Points on a hilly landscape, in no order, each with its height.
From any point a ball rolls to the lowest of the 2 points nearest to it. It stops when none of these is lower. Distance is the straight distance between rows; heights are no part of it.
K983 h=1.17: [-12  -7 -11   4  13  -2  36 -18  10   9  -7  30  11   5  -4   5  17   6
 -13   4  -5 -10 -11]
K177 h=2.80: [ 24   6   2  -4   7 -24   3  12  16  -7   9  12 -34  24  14   2 -10   7
 -12  31   8 -21 -31]
K213 h=7.34: [ 14  12   7   0   7  -2   9  11   1  -6  -2  -6  -5 -19  16  22   8 -14
 -14 -30  35  11  14]
K474 h=5.83: [ -9 -12  -8  24   9  -5 -16  11 -18 -11  34 -11   8   9  -3 -10  -1   6
   7 -20   5   6  -7]
K593 h=5.82: [ 23 -20 -14  24  -1  -7 -25   3  14 -18  29 -15 -11 -16   6 -34 -15  -2
  -4 -16  17   5 -26]
K90 h=0.49: [ -8  -4  12 -15   3   7 -18   1 -15  14 -11  -6  29  -9  -6   5  -6  -3
   0  -8  -8  18  11]
K23 h=3.47: [  7  16   5   4 -20  46  20   8 -22   2  -9  -6  28  -6   2 -17  -7  -5
   8  -8  11   8  19]
K666 h=4.49: [-25  17 -16  -9  -6  -4   4  -4  29 -12  -7  21  -4  -9  -2  27 -25  25
  11 -19  -8  -2  -9]
K956 h=5.31: [-25  -8   1   1  13   3 -28 -13 -40  -3 -25 -25  23   0 -24   4  36  12
   9 -10   3 -32  17]
K967 h=1.77: [ -8  26   3  -1  -4  10  16  12  -8  -7   2   4  12   8   7  30 -28  14
  -2  -3  14   8 -11]
K636 h=7.94: [ -3 -10  -1  -5  19  24 -18   1   4   8  15  -6   9  25 -20   4 -31 -36
  18  -3 -19  14  11]
K720 h=3.75: [-12  -5   3 -19  -2  19  -1   2  21  -3 -13   7 -14 -24   2 -15 -34 -19
 -15  -7 -11   4   4]
K279 h=6.15: [ 22   0   7 -11 -13   5 -11   3  10  11 -21   0  -8 -10   4  16  32  13
   1  27   3  -1  16]
K412 h=7.16: [ 14  10   4  -6  -9  -8   7  13  29  -3  -9   4  -8 -24  18  27 -14   8
 -13 -13  13   1   7]
K680 h=1.84: [  8  14  15 -31 -17  -6 -29 -10  -7   3  -2 -16  23 -12  11 -17   0  -3
   4   5 -10   8  14]
K517 h=3.78: [ -5  24   5  -1 -22  43  12  -4 -14  -7  10   7 -11   6  -4 -17 -15 -10
  14  -8  10   2   4]
K863 h=5.39: [  0  -1  15 -11 -15 -14  -8  16 -13  12  -3   8   2  -7   8 -39  -2  31
   6  21 -21   7  -1]
K835 h=4.80: [ -9  -2  11  -4  -7 -33 -11  21  -2 -13   5 -14  -6 -27   2 -12  -1   1
   0 -26  -4   9  15]
K969 h=1.98: [-16  -8  -4   6 -12   4  19 -11 -18 -15   0   2 -19  12 -26 -24  19   1
  -4  31 -13 -14  -6]
K678 h=7.00: [ 40  19  -4   3  -2  -4 -15   7  29 -26 -14  -2  -1 -32  15  16  -5  11
 -13  -8  31   0   5]
K557 h=6.72: [ 17  24  -8  -2  -7  17   2  -3  26 -20   0  12 -36  -4   7   9 -12  -8
 -17   9  18 -15  -6]
K278 h=5.16: [ -3 -11   9   8 -15 -42  -3  24 -12  -4   8 -15   0 -11  15 -19   1  26
   2   4 -15   0   7]
K401 h=5.80: [  4 -16  19 -14  -3 -17  -9  10 -14  20 -28  -9   9 -17  13   9  35  20
  -2   6 -11   4  21]
K561 h=4.90: [-24   5  -2   3   9  -6  -9 -14 -47  -2 -20 -15  40  15 -15  15  18  14
   1  16  -3 -19   6]
K914 h=0.37: [ 13 -20 -19  12  24  -6  20 -19  14   0   0  25  27   4  -2   7 -11  -2
 -24   2  -3   3 -21]
K854 h=7.27: [ 67 -10  -6   2 -15   4 -39  -2  33 -14  -8 -35 -12 -17  16  -6 -19 -10
  -6  20  26   5 -26]
K64 h=2.60: [ 12 -22   4  11   8  23 -15  19 -28  20 -31  -7  57  -9 -12   0  -9  15
  32 -11  -9  24  15]
K15 h=5.98: [ 15 -15 -26  25   3  11 -22  -7  -4 -12  20  -4   2  -6 -11 -19   8 -11
   8 -17   9  12 -17]
K603 h=3.72: [ 13 -28   3  16   5  -7 -32  28  12  -1 -15   0   6 -28  -5 -18  10  16
  27 -18   0  16  12]
K63 h=4.69: [-35   2   3   1   7 -18  23 -36  -4  17  24  25  -3  22  10  12   2  -4
   1 -20  -5  -6 -22]
K421 h=1.58: [ 18   0  -6 -15 -19 -19  16  12   9 -13 -15 -20 -13 -17   8  -8  -8   4
  -8  36  -8 -12   4]
K337 h=2.32: [ 22  -9   2 -11 -13 -18  16   7   9 -19   3  -5 -23   7   9  -2 -32  -1
  -8  36  -4 -21 -18]
K376 h=2.74: [-19 -28 -20  18  -6  13   4 -32 -24   3  -4  -2  -4   6 -35 -10  14  -9
  -1  15 -10   4 -10]
K111 h=7.38: [ 45 -15 -21   1  -6   0 -33  -8  26  -9 -10 -30   0  -7   7  -1   3 -25
  -6  33   9  11  -4]
K795 h=7.76: [ 22   7  -6   2  15  16 -48   5   4   0   9 -15  23  -1 -11   7   6 -15
  14 -15  14  23   9]
K578 h=4.04: [ -2  -7  14  11  -4  40  30 -22   4  15  -6  27 -32   9  -6  22 -12  -8
  -2  -5   8   5 -15]
K420 h=3.22: [-19  22   5  -2 -11  12  18  -8 -26  -4   7  -2  -5  27  -2  -3   6  -5
   5   3   8  -1   8]
K564 h=4.29: [-17  -1 -12   5 -17 -27  30 -10  22  32   6   2 -24  15  16  15  21  15
   4  10 -10  -4   2]
K851 h=2.72: [-13  12   6  -7 -11  -3  28  -6   0   2   5  13 -27 -13  10 -23  25   5
 -15   9   5  -8   5]
K756 h=6.85: [ 48  24  -8  -9  -8  14  -1  14  29 -26  -3  -8 -21 -12  18   9 -33   6
 -23   4  28 -14 -11]
K133 h=3.90: [-41   7   1 -10  30  -2  -6 -10 -18   6   1   3  19  20 -32 -14  13 -13
  20 -30 -24 -14   9]
K479 h=2.69: [ 19   7   2 -31  -9  -8 -13 -14  19   8 -23   0  23 -17  22 -12 -15 -12
 -12  14 -21   5  16]
K515 h=6.41: [ 17   8   0 -12  -3  -4 -14  -4   0 -11  -4   7 -16  10  -2  13  17  -4
 -13  36   3 -12   0]
K829 h=4.39: [-30   0  19  -5   3  14  28 -22   1  24   6  30  -6   9  -5   7 -16 -12
   0 -19  -5   1 -19]
K848 h=5.54: [ -5   3  18 -13   5 -19  -8  16   5   2  16  14 -12  -4  22 -46 -26  16
  -4   0 -18   2  -9]
K131 h=2.68: [-12  -1  -6   0 -27  -7  28   6  -4  -6 -13 -22 -17 -13  -2  14  -6   5
  -2  12  -7  -3  19]
K775 h=7.55: [  0  16   8 -10  16  12  -2  13 -12  -2   5   0  17  -4  -3  15  23 -23
  -1 -30  16   1  24]
K494 h=2.70: [ -2  13   2   8  -6  27   8  23 -37   6 -14  -4  19  10 -14  -5   7   7
  24  -1  -6  -2  29]
K330 h=7.72: [ -3   8  10   3  19  11   7  11 -22   0  15 -16  24  14  -2  11 -10 -41
  -6 -12   1   7  16]
K519 h=4.11: [-23  13 -14 -13  10   3  -6  -1  27 -17   1  26  -9 -11  -5  -6 -18  -4
  -1 -18 -19  -7   7]
K35 h=1.75: [ -1   1  12  -7  16  22 -13  18 -28  26 -23  -3  41   6 -12  -1  13  -4
  19 -14 -12  -1  23]
K20 h=7.15: [ 63  -7  -5   3  -6  -1 -27  15  41 -17 -15 -20 -12 -16  16  12  -5  -1
  -5   6  35  -7   8]
K826 h=7.84: [  3   0  15  -9  10  12  -7  -2   9  16  25 -19   0   7   0  10 -22 -57
  -5 -11  -7  14  13]
K167 h=4.76: [-18  -8   2   4 -12 -23  30 -15   9  16  17   1 -29  16   9  23  -2 -15
   1  -4  -5  -5  -7]
K843 h=1.91: [ -8  -4  -8   6   1  -6  35 -19   2 -19  13  14 -21  -1  -6 -31   4   4
 -20  22   1 -22 -21]
K40 h=3.60: [ -7 -29   4  11 -21 -16  13   9 -27  -7  -5 -40   1 -15  -5   7   9   4
  -1   7  -4  -1  15]
K700 h=3.20: [ 14 -26 -19  22   7  16 -25  17  -2   6 -16  -5  32 -21 -15 -22  -2  -1
  32  -7 -10  22  10]
K783 h=3.50: [ -3  -3   8   9  -8  18  23  -6  -7   0   8   9 -37 -10  -1  12  14  -8
  -8  -7  16   1   2]
K340 h=1.99: [-21  13   1   3  26  -9  34  -5  12  24   4  22   7  40   4  -4  19   7
 -11  17 -10  -8   4]
K555 h=3.74: [ 19 -18  -9   5  -8 -14  13   6  29  25   2   6 -19   0  30   8   6  24
   7   8 -13  -4  -9]
K140 h=5.68: [ 10  -7   1  11  -6 -13  -2   6  11  -6  23   2  -7  -7  14 -39  -5   6
  -6 -10  -3  -5 -17]
K804 h=3.29: [ -6  10  14 -32  -4   1  11   8   9   8 -20   4  10 -35  16  -7 -13 -17
  -9  -2 -15   4  22]
K77 h=2.66: [-50  11   5   4  19 -10  36   6   4  40  -2  12  -2  27  -4   2  17  19
   9   1  -7   1  12]
K771 h=4.56: [-30  19  13  -6   7  -8  -9 -31 -32  -6  -1   3  20  30 -21  21  -3   8
  -2  11   0  -3 -11]
K138 h=5.26: [-13 -11  -9  13 -11 -34 -14 -28  -9   4  24 -19   1  22  -2  27   1  -3
   8  -6 -10   6 -21]
K734 h=0.99: [ 13   1 -11  19  16  14  14  -4   1 -10   7  24  18  11   1  24 -23   8
 -14   2  16  12 -26]
K305 h=3.36: [-19 -12 -10   4  14  17  -6 -23 -18   6  -4   5  17  12 -42 -15  33 -19
  12 -12  -8  -7   3]
K47 h=4.28: [-38  25   3 -17  19   2   0 -22 -15  -6  -3  22  22  21 -23  -7  14   6
   6  -1 -15 -12 -10]
K239 h=7.64: [ 23  -8  -8  11  24  37 -45   9   0   0  10 -18  -1   3 -23  -5  28 -28
  12  -1  20  20   2]
K66 h=3.28: [ 20  -7 -11   7 -23 -16  22   7  26   0   4  16 -34   8  30   6 -18  30
 -10   9   3 -22 -31]
K830 h=4.95: [ -5  -7  -6   9   1 -20   6 -27   5   9  24  11   4  24  14  23 -21  -4
  -4 -23   3  12 -35]
K87 h=5.46: [-13 -14  12  -1   4 -28  14  35  -9   9 -13  -3 -15 -17   6  -9  25  28
  -1  14 -11  -2  15]
K833 h=4.27: [ -9  -9   4   8  14 -22 -21  27  -3   1  -7  -8  18 -18  -9   6  11  15
  21 -28 -10   6  23]
K124 h=7.51: [ 40  -9   1   0   9  25 -35  11   6  -3   5 -11 -20  -2   8  -2  17 -16
  -8  22  19  14  -2]
K568 h=2.57: [-34  30   6   4  -6   4  36  -4 -22   2   9   3   3  15  -7   1  -8  26
   3 -15  14  -3 -12]
K388 h=5.58: [-23  -4   2   5   2 -31 -16 -10  -4  -8  29   1  -1  20   5   0  15  -3
   8 -11 -11  -9  -7]
K997 h=6.59: [ -9  17  -8  -7   3  13 -11 -12  19 -27  -7  27 -29   9  -9  13  -1   6
 -11  23   4  -8  -8]

Where does a ball stop that starts at each point below?
K564 | K421
K401 | K90
K517 | K914
K826 | K678
K239 | K678
K140 | K90
K561 | K843
K474 | K843
K519 | K90
K636 | K678

Call two points neighbours if one is among the 2 nearest of the other. Go from one point of each pair to the other, from neighbour to neighbour, staying as low as possible. Name the highest point that can't be avoided.
K843 and K90 | K167
K914 and K90 | K517
K90 and K421 | K564
